Points, in no order, along strands that fork, close into loops and pass close to each other.
Two points are linked if the straight distance between their rows is under 6.98. Some points are linked to none.
gep: [ 1.30 -1.17 -2.23  4.02  4.13  0.79 -2.92 -2.95 -1.51  1.90 -0.49 -2.58
 -3.62  2.14 -3.28  2.14 -1.15  0.16  0.53  0.72 -3.58 -2.63 -1.18]
Sufo: [-0.73 -1.03  1.82  0.34  1.44  3.09  0.25 -1.54  1.43  2.78 -2.86  1.87
 -1.51  0.27 -0.49 -1.41  0.86 -1.21  0.71 -4.02 -1.86 -0.58 -1.08]
vemem: [-0.48  2.77  1.09  0.65 -1.04 -0.77 -1.99  0.31 -4.62  0.38 -1.55  1.01
 -2.48 -1.45 -2.07  2.11 -0.83  0.95  2.35  1.81 -2.32 -0.27  0.18]
Lut: [-2.52 -4.04 -2.36 -2.71  2.03 -0.14  0.92  0.75  4.05 -2.36 -2.23  0.73
  1.54  0.75  5.24 -0.03 -1.34 -0.13  0.65 -1.88  1.73 -0.85  3.37]
dopul: [-0.56 -6.26  1.00 -0.17  2.79  1.15  1.79 -1.99  4.51 -3.23 -2.72 -2.45
  0.91  2.17  2.88 -1.52 -1.11  0.91  1.13 -0.90 -0.54 -2.19 -0.63]
Veg: [-2.68 -4.38 -1.34 -1.60  1.12 -0.95  4.75  0.94  2.14 -1.86 -0.04 -4.08
  2.25 -0.62  4.47 -1.46  0.15 -0.39  3.14 -0.06  3.86  0.32  1.54]
dof: [ 3.20  0.90 -3.41 -3.20  4.28 -0.93 -0.12  0.50  0.01  2.79  6.36 -3.45
 -1.31 -0.35 -0.23 -2.85  2.71 -1.18  0.59  1.73  1.37  1.17 -0.08]
vutub: [-0.54  2.25  0.97 -0.60 -3.89 -0.74 -0.47  0.38  1.92  1.95 -0.29  0.96
  3.60 -1.44 -2.00 -2.78 -3.21  1.58  3.57 -1.87 -2.14  2.82  0.21]
gedid: [-1.04 -0.94 -0.49 -1.20  1.44 -0.28  3.34 -1.10  3.42 -3.73 -2.18 -1.44
  1.73 -1.31  2.66  0.46 -1.68  1.40 -0.40  0.92  0.97 -1.73  1.49]
tagik: [-3.40 -1.73  1.16 -0.60  2.72 -0.74  1.96 -0.67  2.53  1.40 -1.51  1.22
  1.55  0.06  1.74 -1.84 -0.11 -0.17 -1.05 -2.18  1.09  1.06  0.27]
vanar: [ 1.61 -0.08 -0.95  0.57  2.62 -1.74  3.18 -1.34 -1.64  5.69  2.26 -0.13
 -0.47 -1.39 -1.28  0.46  2.09 -3.31 -2.41  0.69 -0.36  4.29 -0.12]
reke: [ 1.10 -0.05  0.58  0.25 -0.93 -0.40  3.53  0.47 -0.25  0.87  3.17 -0.24
  4.77 -1.53  1.76 -3.94  4.74 -4.14 -3.55 -1.22  3.41  5.59  1.82]
fidar: [ 2.57  0.78 -4.49 -0.31  0.43 -1.34  2.21 -2.15 -2.49  2.02  3.93 -2.01
 -2.30 -1.74 -3.09  0.06  0.63 -1.17 -0.67  2.48 -1.59  0.05 -3.62]
dif: [-0.91 -1.27 -5.86  0.59 -1.96  0.25 -1.19  1.41 -0.39 -1.57  2.98 -0.95
 -0.98  0.32 -6.09 -0.47 -1.92 -0.06  0.52  1.62 -1.62 -2.08 -5.21]
Zozu: [ 0.15  1.84 -3.27 -0.04  3.04  1.44 -3.69 -1.30 -0.74 -3.17  2.95 -2.40
 -0.93 -0.29 -4.23 -1.12 -1.81  0.91  1.91  0.64 -3.21 -3.98 -0.72]
luzig: [-0.23  0.04  2.56  0.06 -0.58 -1.51 -2.70  1.95 -1.45 -2.98 -3.30  2.47
 -0.82  6.78 -2.26  3.54 -1.41  2.35 -0.25 -0.99 -1.27  0.30  2.84]
fim: [-0.48  0.11  0.84 -1.70  1.18  0.19 -0.37 -2.30 -2.60  0.88  1.15  1.13
 -4.02 -1.76  0.77 -0.32  2.33 -0.66 -0.21 -0.50 -2.51 -2.06 -2.03]
Zan: [-1.76  0.51  1.71 -0.81 -0.69 -0.87  0.79 -2.00 -0.53  2.21 -0.43  3.06
 -0.52 -1.90  3.76 -0.26  2.09 -0.51 -2.53 -1.57 -0.27  1.25  0.07]
keb: [-2.58 -1.19  1.17 -1.33  1.27  0.57  0.56 -0.81  3.68 -0.38 -3.20  2.49
  0.72  1.62  1.41  0.00 -0.75  0.73 -1.60 -2.56 -0.21 -1.02  0.61]
relu: [-1.43 -0.83  2.43  1.03 -3.20  0.70 -0.48  1.06 -0.89  0.82 -3.54  2.76
  0.44 -0.04 -3.37 -0.13 -2.70  1.13  3.47 -1.86 -2.44  0.58 -1.77]
benes: [-2.56  1.08  2.65 -1.19  2.23  0.61 -2.72  1.56 -1.31  1.06 -1.87  1.92
 -1.46  1.51  2.97  2.78  1.80 -0.31 -1.07 -0.30  2.80 -0.69  4.18]
Lemag: [ 1.06  3.26  1.61  2.02 -6.92 -0.32 -1.40  0.23 -4.63  1.30 -0.40  0.29
  2.60 -2.56  1.86 -0.16  1.39 -0.74  1.58  1.39  1.59  2.78 -0.79]
ziguf: [-1.60  3.52  1.46  1.41 -1.61  1.32 -0.37  3.22 -0.28 -0.32 -4.22 -0.82
  2.79  0.15 -0.34  1.76 -1.75  0.31 -0.13  3.07  2.98 -0.92  0.72]
ratu: [-1.50 -7.39  0.79 -1.34  2.57  1.05 -0.31 -0.14  3.68 -3.49 -3.84 -0.84
  1.10  4.58  3.07  0.49 -0.68  0.51  0.03 -2.13  0.22 -2.35  0.55]
Gek: [-2.62 -5.31  1.17 -0.90  2.12  1.51 -1.65 -0.18  3.88 -1.55 -3.31  1.77
  1.00  3.27  2.33 -0.49 -0.36 -0.12  0.91 -4.04  0.53 -0.76  0.98]
nuzi: [-2.05 -2.19  1.91 -1.59  3.74  1.33 -4.67 -1.30  0.96  2.29  0.83  0.50
 -2.19  1.44  1.87 -0.58  1.25 -0.47  2.71 -4.94 -0.59 -0.83  1.74]
mevif: [ 1.65 -0.25  0.03  4.32  1.57  1.24 -3.99 -2.04 -0.97  2.63 -2.81 -0.27
 -1.97  2.52 -3.82  1.70 -2.66  0.19  1.84  0.43 -3.90 -0.77 -1.60]
beb: [ 0.58 -0.46 -5.88 -1.07 -3.29 -0.67 -0.41  0.06 -1.80 -1.64  4.89 -1.19
  0.85 -0.79 -4.78 -2.09 -1.37 -0.11 -0.23  3.11 -1.51 -0.22 -5.23]
fal: [ 1.81  2.41 -1.06  0.61 -0.41 -0.36 -1.85 -1.17 -0.47  3.12  1.68 -1.22
 -1.32 -0.81 -4.24 -0.64 -2.63  0.88  3.54 -0.22 -3.55  0.01 -1.72]
zanuv: [-2.54 -3.00  1.95 -0.31 -4.64 -1.28  1.90  2.44 -0.26 -0.86 -1.36  1.37
  3.02 -2.08 -1.41 -0.15 -2.66  1.13  3.12  0.69 -0.38  1.97  0.53]
Seta: [ 1.82  0.75 -2.20 -0.72 -1.39 -0.53  0.60 -2.77 -3.21 -0.30  3.48 -0.45
 -2.80 -2.44 -2.82 -1.22  0.86 -0.41 -0.18  0.97 -2.44 -0.18 -5.65]
begip: [ 1.06  0.97  1.28  1.05 -5.33  0.30  2.80  5.04 -0.66 -5.62 -2.36 -0.36
 -0.53  0.91  1.87  3.18  0.39  0.23 -0.29  2.76  4.78 -3.71  0.53]
pepum: [-0.39 -0.29  1.75  0.54 -3.19 -1.32 -3.97  2.78 -4.57  2.08  2.35 -0.42
 -2.16 -1.71 -2.28  3.76 -1.36  1.19  2.90  2.17  0.00  0.65  1.33]
nosom: [-0.54 -0.59  2.35 -1.11 -4.57 -0.27 -2.06  1.34  1.20  3.08  2.42  1.52
  1.27 -2.31 -2.09 -1.10 -1.82  1.09  4.08 -2.76 -1.55  2.36 -0.58]
kaguk: [-0.48  0.15  1.65  1.43 -2.78 -0.72  2.06 -2.63 -1.95  0.49  0.51  2.06
  1.91 -2.41  4.53 -1.52  3.25 -1.36 -3.69 -0.92  1.36  3.44 -0.46]
Muvef: [ 4.23  1.74 -4.05 -2.83  4.79 -0.35  0.08  0.22  1.88  0.74  5.93 -2.43
 -1.48 -0.01 -2.18 -3.60  1.65  0.46 -0.93  0.94 -2.00  0.04 -1.55]
bel: [ 1.68 -0.94 -1.16 -0.46 -1.37  1.12  3.32  3.36  1.50 -4.63 -1.40 -1.60
 -2.34  0.00  5.83  4.60  1.13 -0.76 -0.54  1.64  4.28 -4.44  1.37]
nefub: [-0.09  1.07  0.72 -1.81 -1.05  0.06 -1.76 -1.43 -3.55 -1.59 -0.88  2.33
 -4.40 -0.75 -0.59  1.61  1.44  0.72  2.19 -1.57 -3.44 -3.27 -1.65]
von: [-3.39 -3.68 -0.65 -0.56 -1.43 -0.91  4.92  1.56  1.12 -1.74  1.39 -1.54
  2.87 -2.48  4.50 -1.70  1.69 -2.26 -0.30 -0.30  4.32  1.20  1.43]
riv: [-1.31  0.08 -1.04  0.60 -1.99 -1.33  5.78 -1.00  3.27 -3.61  0.22  0.17
  2.93 -2.52  1.96 -2.73 -0.40  0.18 -2.07 -0.39 -0.68  0.80  0.68]
Negi: [-0.86 -1.23 -0.13  1.64 -3.93  0.09  2.35 -1.92  0.31 -2.12 -0.62  2.44
  3.04 -2.50  5.81 -0.19  2.42 -0.69 -4.50 -0.38  2.91  1.76  0.43]
Pilo: [ 0.90  1.58  0.27  0.20  0.86 -1.10  3.21 -2.26 -0.66  4.44  0.76  1.91
  0.02 -1.84 -1.34 -1.48  1.61 -2.53 -2.32 -1.08 -1.71  3.74 -1.63]
bugeb: [-1.28 -0.36  0.60 -1.82 -0.61 -1.20  1.84  3.26  0.51 -4.57 -3.59  2.19
 -0.40  3.66  2.78  3.96 -0.06  1.39 -2.92  0.79  2.47 -1.64  3.50]
bami: [-1.82  0.68  1.62 -1.23  2.29 -0.49 -1.08 -1.40 -1.61  2.38  0.23  1.10
 -2.90 -1.48  1.77  0.72  1.65 -0.04 -0.97 -0.94 -0.23 -0.50  0.90]
selom: [-0.86 -1.44 -4.85  1.30  0.31  2.71 -2.19  0.75 -1.05 -1.78  1.06 -2.07
 -2.45  0.91 -6.08  0.11 -1.62  0.25  1.61  0.19 -1.79 -4.39 -4.76]
bobu: [-0.35  0.02 -2.34  1.59  5.23  0.28 -3.35 -2.30 -0.51  3.61  4.07 -4.46
 -2.21  0.23 -1.17  1.51  0.18 -0.01 -0.98  1.76  0.11 -1.13  1.05]
mumi: [-1.62  1.59 -2.24 -2.64 -0.99  0.80 -0.92  0.53  2.44 -0.94 -1.96  3.32
  2.08 -0.83  6.65  0.15  0.93 -0.60 -1.05 -0.62  1.07 -0.49  3.75]
Mubip: [ 0.33  3.22 -1.38 -0.49  1.03  0.68 -2.58 -1.75 -1.92  0.28  2.10 -1.17
 -2.12 -1.38 -3.41  0.40 -1.28  1.09  2.48  0.45 -3.60 -2.18 -0.89]
sef: [-0.32 -4.04  2.52 -2.12 -3.65 -1.40 -4.25  2.58 -3.19  0.37  4.13  0.17
 -4.21 -0.81 -2.88  2.91 -0.16  1.06  3.69 -0.83 -0.80 -1.48 -0.69]
gog: [ 0.79 -1.49  0.26 -0.69  4.13  0.29  3.19 -0.05  2.95  1.01 -0.95 -2.75
  4.45  0.66  1.04 -5.07 -0.57 -0.86 -0.33  0.60  0.69  2.49  1.04]
Vofin: [-2.56 -3.75  2.13  1.81  5.01  0.57 -4.27 -1.56  1.20  3.93  0.15 -0.85
  0.14  3.15 -0.25 -0.98 -0.81 -0.69  1.08 -1.12  0.56  1.88  0.41]
duzav: [ 0.84  0.50  0.80  0.89  4.08 -0.03  2.94 -0.90  2.43  2.66 -1.17 -0.79
  3.11 -0.18 -1.45 -3.09 -0.39 -0.99 -1.63  0.19 -0.90  2.85 -0.12]
Gam: [ 3.67  4.85 -1.06  0.37  4.77  0.32 -1.73 -0.54  1.93  4.66  1.66 -2.03
  0.67  0.11 -1.19 -2.25  0.04  0.46 -0.05  1.33 -1.58  1.65  0.26]
pim: [ 2.59 -0.43 -4.16  2.02  3.73  0.63 -1.20 -2.70  0.40  3.75  1.07 -3.19
 -2.49  1.95 -3.48  0.19 -0.16 -1.06  0.51  0.21 -3.44 -1.49 -2.91]
bigel: [ 2.16  1.22 -0.09 -0.25 -1.09 -0.26  2.03 -3.07 -2.05  2.72  2.33  0.96
 -2.21 -1.88 -1.78 -1.79  1.91 -1.69 -0.79 -1.68 -2.74  1.29 -3.48]
mut: [-0.13 -0.06  0.17  1.21  0.73  0.94  4.10 -1.42  3.00  0.39 -2.19  0.62
  3.00 -0.21 -2.59 -3.79 -1.07 -0.45 -0.48 -2.71 -1.75  1.79 -1.81]
kizuk: [-0.35  2.20  2.84 -0.85  0.14 -1.15 -2.91  1.44 -4.06 -1.45 -1.45  3.13
 -4.87  2.78 -0.02  3.90  1.62  1.34 -1.45  0.44 -0.32 -1.74  3.12]
lerul: [-1.25  1.14 -0.88 -0.73 -2.04 -0.39  3.74 -0.85  2.79 -3.17 -2.50  1.51
  2.44 -1.58  2.35 -0.72 -1.99  0.80 -0.35  0.20 -0.22 -0.44  0.42]
fanet: [-1.82  0.17  2.14  1.48  2.24 -0.36  0.91  0.39 -0.44  0.31 -3.66  1.18
  0.10  1.01 -0.86  0.97 -1.17  1.29 -1.91  2.39  0.91  0.11  0.47]
kav: [ 4.41  0.30 -2.21 -2.76  3.13 -1.91  1.46 -0.66 -0.10  3.61  6.59 -0.90
 -0.75 -0.91 -0.68 -3.22  3.64 -2.58  0.34  0.06  0.65  3.61  0.27]
fomim: [ 6.24  1.07 -1.85 -2.62  0.54 -1.60  1.83 -2.64 -1.19  1.25  6.69 -1.04
 -0.23 -2.03 -0.50 -3.09  5.33 -2.43 -2.15  0.26 -0.30  3.52 -0.78]
giz: [ 0.66  0.90  1.32  0.95 -4.36 -0.58 -1.17 -2.23 -1.24  1.82  3.58  1.20
 -1.92 -2.58 -3.51  0.71 -0.92  0.58  1.97 -1.47 -1.38  1.26 -3.86]
Navus: [ 0.50 -0.75 -0.51 -1.87 -0.78 -1.40  2.81  2.09  0.89 -5.86 -2.85 -1.30
 -1.17  3.29  3.28  4.60 -1.48  2.24 -1.27  1.43  2.00 -2.78  2.78]
zavum: [-1.69 -2.93  2.33  1.31  3.14 -0.69  4.11 -0.02  1.37 -0.86 -3.45 -1.29
  0.73  0.10  0.02 -0.24 -1.11  0.75 -2.02  2.23  1.42 -0.25 -0.25]
dezur: [ 0.69  4.39 -1.24  0.05  2.91  0.39 -2.29 -1.52 -0.44  3.70  3.31 -2.21
 -2.20 -1.21 -0.62  1.24  0.75  0.23 -1.39  1.69  0.90 -0.72  0.59]
dotab: [ 1.55 -0.05  2.34  1.00 -1.94 -1.46  3.97  3.69 -0.24 -4.92 -2.92 -0.70
 -2.00  0.70  2.05  2.24  0.55  1.80 -1.31  3.96  4.09 -2.83  0.90]
sop: [-2.01 -3.25  2.59 -0.05  4.21  0.94 -0.94  0.16  1.71 -1.71 -2.22 -4.92
  2.96  1.87  3.64  0.25 -0.56 -0.02  0.49  3.07  3.16 -1.30  2.86]
Kig: [ 3.79  1.88 -4.32  1.78  1.10 -0.67 -0.08 -2.46  0.50  3.48  2.31 -2.85
 -1.26  0.62 -5.25 -0.53 -2.08 -0.03  2.09  0.33 -3.17  0.12 -2.41]
buf: [-0.49 -3.35  3.44 -0.72 -2.42 -1.99 -4.17  4.22 -3.62  1.13  0.86  1.40
 -3.35  0.64 -3.10  3.24 -1.10  0.94  3.11 -0.18 -1.00  0.78  1.83]
nen: [-1.87 -1.96 -0.94 -0.29 -0.89 -1.18  5.00  0.55  1.32 -1.33  2.91  0.05
  3.91 -2.41  3.67 -3.74  2.97 -3.18 -2.14 -1.69  2.12  3.82  1.40]
ruve: [ 1.29  3.00  0.66  2.14 -2.62  2.59  3.60  2.00  0.02  1.33 -0.55 -0.32
  4.65 -1.09  1.74 -1.76  2.47 -4.00 -3.21  1.24  3.80  0.48 -2.03]
vobud: [ 0.81  0.52  1.13  3.00 -6.22  1.46  3.00  3.03 -0.85 -4.32 -2.67 -0.27
  2.23 -1.33  3.49 -0.16  1.08 -2.33 -1.70  2.19  4.36 -3.22 -2.30]
Fet: [ 3.39  1.02 -3.78 -0.30  2.46 -1.61  2.91 -1.66 -2.50  4.33  3.64 -1.64
 -2.14 -1.34 -1.94  0.66  2.40 -3.01 -1.71  2.09 -0.60  2.24 -1.02]
Koli: [-2.00 -1.11  1.46 -1.29  2.00  0.35 -0.65  1.59  1.42 -3.05 -3.62  0.21
  1.28  3.46  2.77  3.23 -0.14  1.70 -2.31  0.25  2.21 -1.63  3.85]
gov: [-1.03 -1.40  3.02  0.66  4.08  0.58 -3.23 -0.28 -1.60 -1.89 -4.94  1.50
  0.57  4.57 -0.03  1.99 -0.19  0.69 -0.23  0.45 -2.03 -0.91  3.84]
vil: [-1.54  0.95  2.51  0.11  3.09  1.75 -2.15  2.65 -1.37 -1.64 -3.88  0.22
  0.32  3.16  3.00  3.09  1.53 -0.17 -0.88  0.42  2.70 -1.66  5.68]
Naza: [-0.80 -0.30 -2.05  0.62 -4.68 -0.51  1.85 -2.02  2.21 -2.75 -0.26  4.23
  2.85 -2.18  4.59 -0.64 -0.10  0.62 -3.60 -1.76  0.25  1.59  0.51]
gapiv: [-0.55 -0.53  2.62  0.52  1.98  2.45 -2.65 -1.45  0.41  0.68 -4.48  2.06
 -2.73  2.46 -1.02  1.11 -0.36  0.86  0.10 -3.15 -1.53 -1.46 -0.86]
Tepe: [-1.26  2.51  2.79  1.16  0.92 -0.21 -1.95  1.47 -3.10  0.97 -1.98  2.25
 -3.30  0.80  0.90  3.38  1.38  0.54 -2.21  2.13  1.56 -0.72  3.00]
turu: [ 5.23  2.72 -1.33 -1.37  5.52 -0.06 -1.18 -0.67  2.11  3.51  4.03 -2.12
 -1.16  1.05 -0.55 -3.83  1.42  0.68  0.46 -1.02 -2.92  0.63 -0.19]
famin: [ 0.05  0.61 -1.43 -1.86  5.48 -0.11 -2.44 -0.10  0.18  3.90  5.54 -4.06
 -1.50 -0.41  0.68 -2.27  1.81 -0.98  2.01 -0.11  1.38  0.80  1.54]
muv: [-0.73 -1.36  1.04  1.84 -1.09  2.10  3.32 -1.21  3.97 -1.95 -4.13  0.85
  1.76  0.35 -2.10 -1.71 -1.97  0.63  0.34 -2.62 -1.18 -0.54 -2.17]
memum: [ 0.52 -3.51  0.58  0.74  0.53  1.38  3.99 -2.28  4.45 -4.03 -3.07 -2.14
  1.20  0.51  0.10 -2.11 -1.77  1.01  0.41 -1.64 -0.93 -2.47 -2.19]
pimus: [-0.37  0.53  2.02  1.71 -6.17 -1.58  0.95 -1.95 -2.82 -0.01  0.25  2.36
  1.65 -2.91 -1.17 -1.16 -0.14 -0.49  0.19 -1.92 -2.40  4.19 -1.51]
pilu: [-0.25  1.26 -1.09  0.56 -3.15 -1.15  3.62 -1.63  2.07 -1.33  0.50  2.46
  4.17 -2.36  2.95 -3.83  1.57 -0.83 -3.92 -2.06 -0.78  2.64  0.83]
Doted: [ 2.06  5.03 -2.53  0.04 -0.22  0.01 -1.16 -1.36 -0.31  2.24  4.91 -2.57
 -1.51 -1.92 -2.97  0.30 -0.65  0.67 -0.12  2.79 -0.12 -0.33 -1.20]
saken: [ 0.59  0.97 -6.53 -1.22  2.09  0.64 -1.13 -0.47  0.77 -1.04  4.00 -1.97
 -0.27  0.02 -3.87 -2.48 -0.51 -0.31 -2.04  2.20 -1.30 -2.60 -3.06]
sevag: [-0.24 -1.51  0.66  2.32  6.05  0.87 -4.43 -2.71 -0.12  4.89  0.82 -2.24
 -1.02  1.53 -0.75  0.82 -0.48 -0.30  0.01  0.45 -0.13  0.62  1.42]
movet: [ 0.90  3.19  1.06  0.78 -0.61 -0.51 -2.38 -0.53  0.73  2.43 -0.06  0.31
  1.55 -0.53 -2.80 -1.03 -3.01  1.86  3.03 -0.33 -2.26  1.50 -0.38]
Fitap: [-1.53 -1.95 -2.72 -2.56  0.67 -0.28  0.66  0.57  3.83 -0.68 -0.82  2.34
  2.80 -1.46  6.71 -2.45 -0.34 -0.12 -0.02 -2.03  0.64  0.48  2.77]
sor: [-0.47 -0.31 -2.31 -0.01  1.92  3.00 -3.80 -0.91 -0.84 -4.29  1.08 -1.97
 -2.19  0.85 -5.82  0.89 -1.19  0.65  2.79 -1.06 -2.75 -5.03 -2.16]
Ses: [-1.97 -0.08 -0.13 -1.47 -3.28 -0.89  0.50  1.81  1.45 -3.81 -3.99  1.93
  2.12  2.02  0.78  2.85 -2.39  2.07  0.83  0.17 -0.58 -0.88  1.51]
girus: [-0.35 -2.42  2.58  0.18 -4.70 -0.33 -3.14  0.74 -2.10  2.02  2.84  1.76
 -3.27 -1.45 -4.06  2.54 -0.57  1.52  3.29 -1.74 -1.25  0.16 -2.35]
vigan: [ 0.32 -3.00 -0.12 -1.40  1.61 -0.16  2.77  2.97  1.64 -4.47 -2.07 -2.92
 -2.09  2.49  5.12  4.15  0.40  0.82 -0.36  1.58  3.60 -3.64  3.54]
lurug: [ 0.11 -0.09  0.09  4.38  0.65 -0.86 -3.21 -0.15 -2.13  3.40 -1.44 -0.05
 -2.10  1.27 -4.41  2.60 -3.38  1.96  2.27  1.65 -2.56  0.69  0.15]
mebor: [-1.01  3.73  1.41  1.51 -1.53  1.77  1.87  2.54  0.03  0.88 -2.10 -0.15
  2.82 -1.66  1.56  0.15  0.63 -1.78 -2.46  2.40  4.19 -0.05 -0.13]
napo: [ 1.42 -0.27  2.51  1.47  2.25  1.92 -4.73 -0.52 -1.92 -0.81 -2.81  0.94
 -4.15  4.09 -2.97  3.08  0.03  1.32  1.15 -2.59 -2.68 -2.22  0.54]
ziz: [-3.39 -1.31  2.34 -1.69  3.49 -0.03 -3.49 -0.05 -0.41  2.10  0.17  0.64
 -1.39  0.87  2.30  1.38  0.92  0.17  1.26 -2.09  0.90 -0.31  3.42]
Zigo: [-0.98  0.59  2.49  2.26  0.73 -0.48  1.14  3.55 -1.40  0.32 -3.36  1.47
 -1.67  0.35 -0.40  1.18 -0.05  0.86 -3.32  4.19  3.96  1.10  0.65]
Rila: [-1.56 -1.43  2.12  0.80 -6.75 -1.70  1.38  0.31 -1.11  0.10  0.56  2.07
  4.16 -2.97  0.31 -0.86 -1.23  0.28  2.12 -0.92 -0.64  3.69  0.31]
rogo: [ 0.55  0.98  2.64  0.62  0.54 -1.36 -3.67  1.55 -3.61 -2.03 -1.88  2.44
 -4.66  4.78 -3.45  3.87  0.03  2.20 -0.44 -1.00 -1.68 -1.45  2.37]
vefam: [-0.05  2.53 -3.61 -2.16 -3.74  0.19 -0.34  0.78  2.44 -3.95 -2.65  2.90
  2.42 -0.40  4.58  2.22 -0.91 -0.32 -1.02  0.31  0.51 -0.67  2.85]
Naluv: [-0.51 -1.15  2.49  1.36  1.08 -1.03  4.38  2.08  0.16 -3.40 -3.38 -1.72
 -0.85  0.16  0.51  0.86 -0.45  1.89 -1.86  4.17  2.59 -2.33  0.77]
Geru: [-0.51  1.14 -0.01 -2.26  3.62 -0.23 -2.95 -0.15  2.05  3.88  4.36 -1.43
 -0.81 -0.69  2.41 -3.60  1.24  0.50  1.81 -3.06  0.72  0.88  1.74]
lizi: [-0.17  0.38 -0.16 -1.34  0.27  2.37 -2.68 -0.26 -1.96 -2.80 -0.67 -0.37
 -4.54  0.49 -3.67  1.11  0.23  0.40  2.87 -1.70 -3.62 -4.65 -2.49]
solel: [ 0.56 -0.18 -2.31 -0.30 -3.86  2.07  2.80  2.81  1.54 -4.44 -1.48  0.49
  1.34 -1.21  6.19  2.53  0.67 -1.81 -2.01  1.16  4.20 -3.32  0.41]
Zogo: [ 5.66  0.34 -3.16 -2.37 -0.11 -1.31  1.96 -3.16 -1.92 -1.21  5.96 -0.84
 -0.39 -1.69 -2.05 -3.52  3.37 -1.43 -2.80  0.62 -1.21  1.36 -3.96]
remef: [-0.35  0.67  0.94  0.87 -1.53  1.57  1.48 -1.05  0.11  1.73 -3.66  2.40
 -0.43 -1.03 -2.56 -1.43 -0.52 -1.13  1.75 -3.46 -3.22  0.65 -2.87]
rabep: [-0.70 -1.58  0.80 -1.20  3.98  0.69 -4.42 -1.66  1.64  3.47  3.07 -1.76
 -0.82  1.10  0.65 -3.47  0.46 -0.39  3.47 -4.05 -0.54  0.25  0.91]
geb: [-1.58  0.81  1.82 -1.18 -1.97 -0.85 -1.78  1.09 -0.30 -2.14 -4.30  3.12
  0.24  3.16 -0.90  3.30 -1.69  1.82  0.87 -1.33 -1.89 -0.93  1.86]
sese: [ 1.91  5.07 -0.24  0.27  0.73 -0.51 -0.06 -1.01  1.48  3.71  0.43 -0.02
  2.03 -0.50 -2.52 -2.60 -1.51  1.10  0.50  0.56 -1.29  2.86 -0.53]
zupu: [-2.29 -2.90  1.99 -0.29  3.75  0.18 -0.40 -0.08  2.04  3.67  0.51 -0.17
  2.29  1.57  0.53 -2.46 -0.74 -0.65  1.72 -1.99  1.56  2.99  0.58]
sugu: [-1.86  1.98 -1.39 -2.22 -5.49 -0.89 -0.79  1.68  0.82 -2.68 -2.03  3.05
  2.71  0.06  2.95  2.41 -2.38  1.56  0.91  0.06  0.53  0.36  1.91]
puli: [-0.10  2.04  2.76  1.29 -4.64  0.09  0.07  6.47 -1.70 -4.31 -3.53  1.32
  0.79  2.73  0.79  3.32  0.46 -0.10 -0.64  2.65  4.19 -2.64  1.81]
Vove: [-0.73 -4.22 -2.35 -1.74  1.80 -0.50  3.34 -0.60  4.31 -2.87 -0.02 -2.13
  0.98 -1.52  4.88 -0.25 -0.53  0.60  0.48 -1.18  2.02 -1.32  1.59]
gipat: [-2.39 -4.44  3.62 -0.18 -3.03 -0.53 -0.68  4.01  0.30  0.40 -2.61  1.59
  1.37  0.27 -2.65  1.09 -3.30  1.33  3.69 -1.16 -1.19  1.68 -0.23]
zefe: [ 3.07  0.90 -4.58 -1.40 -1.21 -0.73  0.44 -2.01 -1.66 -2.29  5.34 -0.69
  1.57 -0.98 -2.79 -3.80  0.75 -0.05 -2.89  2.58 -0.78  0.89 -5.72]
Vuz: [ 1.30  3.28 -0.55  0.60 -3.73 -0.90 -1.33 -1.71 -2.57  1.95  5.04 -1.08
 -1.47 -3.09 -2.43  0.93 -0.35  0.58  1.14  1.77  0.10  1.30 -2.75]
sil: [-0.07 -0.96 -2.60  0.30 -4.73  0.24  2.32  0.28  0.63 -4.79 -1.28  2.65
  2.51 -1.69  6.98  1.94  0.44 -0.90 -3.70  1.36  4.06 -0.17  0.74]
voma: [ 1.54  2.86  1.08  1.34 -2.01  1.10  3.44  0.07 -0.06  2.75  1.07  0.59
  4.12 -1.77  1.91 -2.02  3.98 -3.40 -4.05  0.97  3.55  3.81 -0.35]
Loka: [ 2.39 -0.76  0.51  1.13  4.64  1.73 -1.14 -2.56  2.61  5.39  0.35 -0.71
  0.34  1.62 -1.60 -3.50 -0.37 -0.83  0.13 -2.25 -2.04  2.25 -1.69]
rebir: [ 0.26  2.59  0.70  0.52 -4.62 -0.97 -2.83  0.81 -4.61  1.38  3.77 -1.43
 -1.61 -2.81 -1.68  2.99  0.13  0.25  2.65  2.96  1.07  0.55 -0.57]
pulo: [-1.52  2.83  2.87  2.10 -3.74  1.36 -2.13  6.69 -2.21 -0.88 -3.57  0.56
  1.07  1.91 -1.40  2.78 -1.13  0.14  1.11  3.56  3.62 -0.52  2.12]
Vago: [ 2.14  3.04 -3.79 -1.02  4.35  0.66 -2.37 -1.10  0.79 -0.22  4.19 -2.92
 -1.33 -0.03 -2.63 -2.97 -0.64  0.80 -0.01  1.45 -2.65 -2.54 -1.58]
vidok: [ 1.49  0.93  2.08  3.84 -4.94 -1.83  1.55 -4.42 -4.84 -0.02  0.84  1.55
  1.38 -2.33  0.32 -0.39  1.79 -0.70 -2.57 -1.58 -0.96  5.12 -2.09]

A piece is two or more points that can be reached from each other along the links. Count, over all rows, the pieces, the separate loops (a circle has one, a figure eight two, a Y none), the forks (points with three links) and the tips (points with one).
pieces | 3
loops | 7
forks | 14
tips | 6

Name the points in between on the shortest way along the links from the first point to the second, in order.
Zigo, vigan | fanet, zavum, Naluv, dotab, begip, puli, pulo, ziguf, mebor, ruve, voma, reke, nen, von, Veg, Vove, gedid, lerul, riv, pilu, Naza, Negi, sil, solel, bel
solel, sese | sil, Negi, kaguk, Zan, bami, fim, nefub, lizi, sor, Zozu, Mubip, fal, movet
zupu, girus | Vofin, sevag, bobu, dezur, Doted, Vuz, giz
dof, kaguk | famin, Geru, rabep, nuzi, ziz, bami, Zan
muv, Vuz | memum, dopul, ratu, Gek, keb, tagik, zupu, Vofin, sevag, bobu, dezur, Doted
